Each row is a point on a tangle of strands that fork, close into loops and nearly touch. The rows are in no order.
Points whose rows are less than 20 apart are linked; no others are. Some points are linked to none.
(177): [ 18  13  11  16 -13   7 -12   6   2  -3 -20   4]
(566): [ -1  -4 -29 -30   6  16  15  -1  -8 -33  -7   4]
(180): [ -1   5  21  26  -8 -21 -14   2  -3  24  -1  -3]
(362): [ -1   7  12   1  -3   6  -9   3   0  -2 -21 -11]
(529): [ -2  -5 -27 -23   5   7   8  -6   5 -13  13   9]
(267): [  0  -7  -4   3   2 -10   4  -1  -7  -1   2   2]
(453): [ 5 -6 -9  6 -2 -9  7  0 -5 -3  6  9]
(360): [  2  -2 -21 -15   8   3   2 -11  13   0  27   9]
(509): [  1  -7   1  15  -3 -16   6  -1   0  13  20  10]
(629): [ -4  -4   2   5   4 -12   0   0  -8   4  -3  -4]
(550): [-14 -10  10  11   6 -20   2  -2  -4  20  12  -6]
(540): [-23 -11  15   9   9 -21   1  -2  -4  24  12 -13]
(152): [ 23   5 -13  12  -6  -1   5   4 -11 -14  -6  15]
(520): [  5   2   5  18  -6 -13   7  -5   9  26  38  16]
(113): [ 27   9 -14   9  -5   5   3   5 -12 -19 -13  15]
(533): [ 26   8 -12   4  -2  11  -1   3  -9 -24 -20   8]
(25): [ -1  -5 -32 -29   4  13  12  -3  -1 -27   2   9]
(175): [-15  -9 -14 -19   8   1  10  -3   2  -3  14   1]
(47): [ -6   4  22  18  -7 -15 -15   2  -1  19  -7  -8]
(303): [  1  -6   1  14  -3 -14   7  -4   6  17  29  12]
(377): [  7   0  26  14 -19  16  -6  13  12  -1 -26   0]
(511): [ -3   2 -14 -19  21   2   1 -22  13   9  35   1]
(72): [  0  -3  27   9 -16  19  -3  16  13  -2 -29  -7]
(478): [-20  -3  38   4 -12  14  -2  16   8   6 -21 -18]
(135): [-12  -3  33   6 -15  15  -2  16  10   4 -24 -13]
(465): [  2   1   9  18  -2 -17  -6   1  -7  12  -2   0]
(523): [ 10   6   4   6  -2   0  -8   2  -5  -4 -18  -4]
(457): [ 12   6  21  13 -18  11 -11   9   9  -1 -23   1]
(409): [-25  -6  17   6   9 -17  -4   0  -7  23   3 -18]
(58): [-11   3  18   7   0 -10 -12   2  -4  15  -9 -14]
(207): [ 20  11   2  15  -7   1  -8   3  -6  -5 -16   5]
(445): [13  0 -9 10 -4 -7  4  2 -9 -7 -1 11]
(263): [-21  -4  11   1  10 -11  -3   1 -10  13  -2 -16]
(68): [  6  -2 -27 -26   9  19  14   1 -13 -39 -18   0]
(432): [ -5  -8   5  14   2 -18   3  -1  -4  14  12   2]
(581): [  6   7   4  -6   0  19  -7   6   0 -14 -27 -10]
(446): [12  6 -8  6 -2 -5  4 -9 12 15 38 17]
(563): [ 21   3 -21 -13   6  18   6   2 -11 -35 -25   2]
(382): [ -3  -5 -31 -29   6  11   9  -5   3 -20   9   8]
(165): [  2  -5 -23 -15   2   3   6  -6   8  -8  17  13]
(36): [ -3  -9 -15 -10   2  -2  10  -3   0  -7  10   7]
(369): [-20   5  24   1  -1  -5 -12   4  -2  14 -11 -19]
(623): [-11  -3   6   1   7  -9  -2   0  -9   5  -6 -12]
(67): [-22   4  33  -1  -8   9  -9  11   4   8 -17 -20]
(320): [ 13   1 -23 -21   9  20  10   2 -13 -37 -23  -2]
(521): [-13   7  21  -4  -3   9  -9   7   1   2 -19 -18]
(93): [  6   4 -20 -16  18   3   2 -20  13   5  33   5]
(81): [-13  -8 -13 -18   9   1   8  -8   8   2  22   3]
(461): [ 12   3 -35 -19  11  10   1 -14  11  -9  25  12]
(311): [ 23   4 -17  -5   3  13   2   2 -10 -29 -23   4]
(381): [-12  -5 -12 -19  14   2   5 -14  13   7  30   1]
(325): [  5   5  12  26  -8 -18  -9   3  -7  18  -1   3]
(470): [-27   4  35   4  -7  -7 -13   6   3  21 -10 -22]
(228): [10  6 -2 12 -5 -8  7 -7 12 21 40 18]

How many points has the smallest loop of links through each point below? Write none if it is on no loop.
(377) -> 11
(381) -> 8
(58) -> none

A piece is all that can be reached along the links. How many separate loops has the piece of each point below (a circle has one, a figure eight two, a Y none), and how many tips (points with one link)?
(135) -> loops 1, tips 0
(320) -> loops 1, tips 1
(180) -> loops 0, tips 2

Name the points in between on the shortest way along the links from the first point to the second, in order.
(320); (533) -> (563), (311)
(58); (465) -> (47), (180), (325)
(165); (68) -> (529), (382), (25), (566)
(409); (453) -> (263), (623), (629), (267)
